Each row is a point on a tangle of strands that fork, close into loops and nearly touch. The rows are in no order.
Points whose rows are less than 49 apart are linked; no others are. Some points are linked to none.
K215: [ -2  21  39 -17 -27 -19  36  23 -29   5]
K501: [-12  24  44 -11 -12 -16   6 -10 -21 -19]
K82: [-50  45  56   5  17  20   5 -26   2   2]
K645: [ -4   3   3 -11   9 -28 -12 -21  -3 -19]
K181: [ 32 -20 -61  -2  15  -6 -11  25  10   4]
K419: [ -3 -15 -62  31  -6  32 -37  42  -4  -2]
K573: [-15 -12  28 -19  13 -27 -19 -45   4 -20]
K513: [-46  17 -25  30  48  19  -3 -52  36   8]
K132: [ 19 -19 -56  -3  -6 -16 -47  27 -18 -15]
K409: [-17 -13 -56  40 -19  49 -36  45  -6 -11]
K629: [-55  45  37  19  23  28   4 -32   8   2]
K822: [-22  29 -24  42  -6  35   5  -4   2   5]
K583: [-11 -11  74 -31   9   1 -29 -55   5   0]
K972: [ 48 -29 -53 -16  13 -18  -1  21  11   3]
K356: [ -8  18   1   0  20  -4   8 -12   8  -4]
K79: [-23  -9 -85  27  30   6 -44 -18  26  10]
K140: [ 24   1 -10  -9  -1 -18  14  16  -5   0]
K681: [ 26   1  19 -19 -43 -36  12  26 -38 -17]
K40: [-59  39  15  28  32  24  -7 -46  14  -2]
K431: [-27  24  40  -2  32  30  35 -14  21  22]
K584: [ -4  -5  77 -41  18  18 -15 -47  13  20]
K470: [ 58 -32 -33 -21  -2 -25  14  20   3  -4]
K61: [ 22 -32  -7  -5 -21 -56 -33 -19 -17 -35]
K995: [  8  18 -16   9 -33  -2   8  48 -31   9]
K699: [ 17 -17 -61  23   0  36   4  51  15  22]
K326: [ 36 -43  42 -19 -13 -35   7 -13   5 -18]
K794: [-17  27  13   6  19  13  26  -7   9  14]
K317: [-15 -26  54 -27  10 -19 -31 -61  11 -11]
K345: [ 36  -7 -26 -12 -33 -23 -17  45 -36 -16]
K946: [-16  31  20  10  -4   7  35  10  -6  13]
K2: [ 12  12 -26  11   2   7  19  24  -1  15]
K988: [-13  27 -19  30 -33  22   8  37 -25  11]
K418: [-11  11  60 -30  24  21  27 -16  20  28]
K458: [ 33 -22 -43 -12 -14 -28 -34  29 -18 -16]
K244: [ 11 -29  20  -7 -21 -52 -27 -31 -12 -37]
K507: [ -2   5 -48  13  15 -11 -28  -4   0  -8]
K329: [  7 -11  64 -39  15   7  27 -14  17  19]
K729: [-24  38  20   6  -6 -12  -3  -8 -23 -19]
K859: [ 11 -11  68 -44  -9  -1  43   7   5  24]
K310: [ 22 -36 -34  -9 -20 -53 -48 -11 -14 -33]
K423: [ 19 -11 -51  18 -18  34  23  58   3  34]
K246: [-57  27  -3  23  51  18 -14 -57  31   1]
K993: [  4 -15 -65  10   4   3 -50  34  -7  -7]
K389: [ 54 -40  -7 -21 -12 -37   7   5  -2 -16]
K806: [-23  21 -39  46   6  38  -6 -17   8   2]
K486: [ 35 -35  60 -29 -19 -26  27   1   2  -5]
K321: [-27  23  68 -18   0  -5  -9 -28 -15 -19]
K819: [ 22 -46  48  -6 -22 -51 -19 -25  -4 -34]
K57: [  3   4 -37  29   6  46  51  12  29  41]
K340: [-17   1 -49  38 -33  62 -10  35  -3   3]
K266: [-17  28 -23  39 -23  30   2  20 -15   7]
K837: [ 22  -1   7 -14 -18 -27  13  15 -18 -11]
K821: [-42  32  68 -18  16  10 -11 -35  -5  -1]
K768: [-26  16 -42  42  31  35  -1 -32  28   6]
K688: [ 19   8 -18  -1 -37  -9  -5  57 -38  -2]
K931: [  1 -16   4 -21  40 -11   2 -37  30  -2]
K8: [  6   9 -32  25   2  33  37  17  17  29]
K721: [ 28 -34  26 -37  26  -9  28 -18  32  10]
K711: [-21  35  38  -4 -18   0  37  17 -21  13]
K547: [ 30 -24  63 -38 -25 -19  41   9  -3   5]
K951: [ 24 -14 -67  13  10  19  -5  38  15  15]

A tip is a point with one link. Name the tips that can be reached along the links from each point below, in the order of the rows.
K993 -> K729, K340
K317 -> K215, K584, K310
K699 -> K423, K389
K837 -> K681, K57

A piece is two or more points that can be reached from each other along the links. Count, over all rows, the pieces, the separate loops (a circle has one, a figure eight two, a Y none), the forks (points with three links) and the tips (points with one).
pieces -> 4
loops -> 0
forks -> 1
tips -> 9
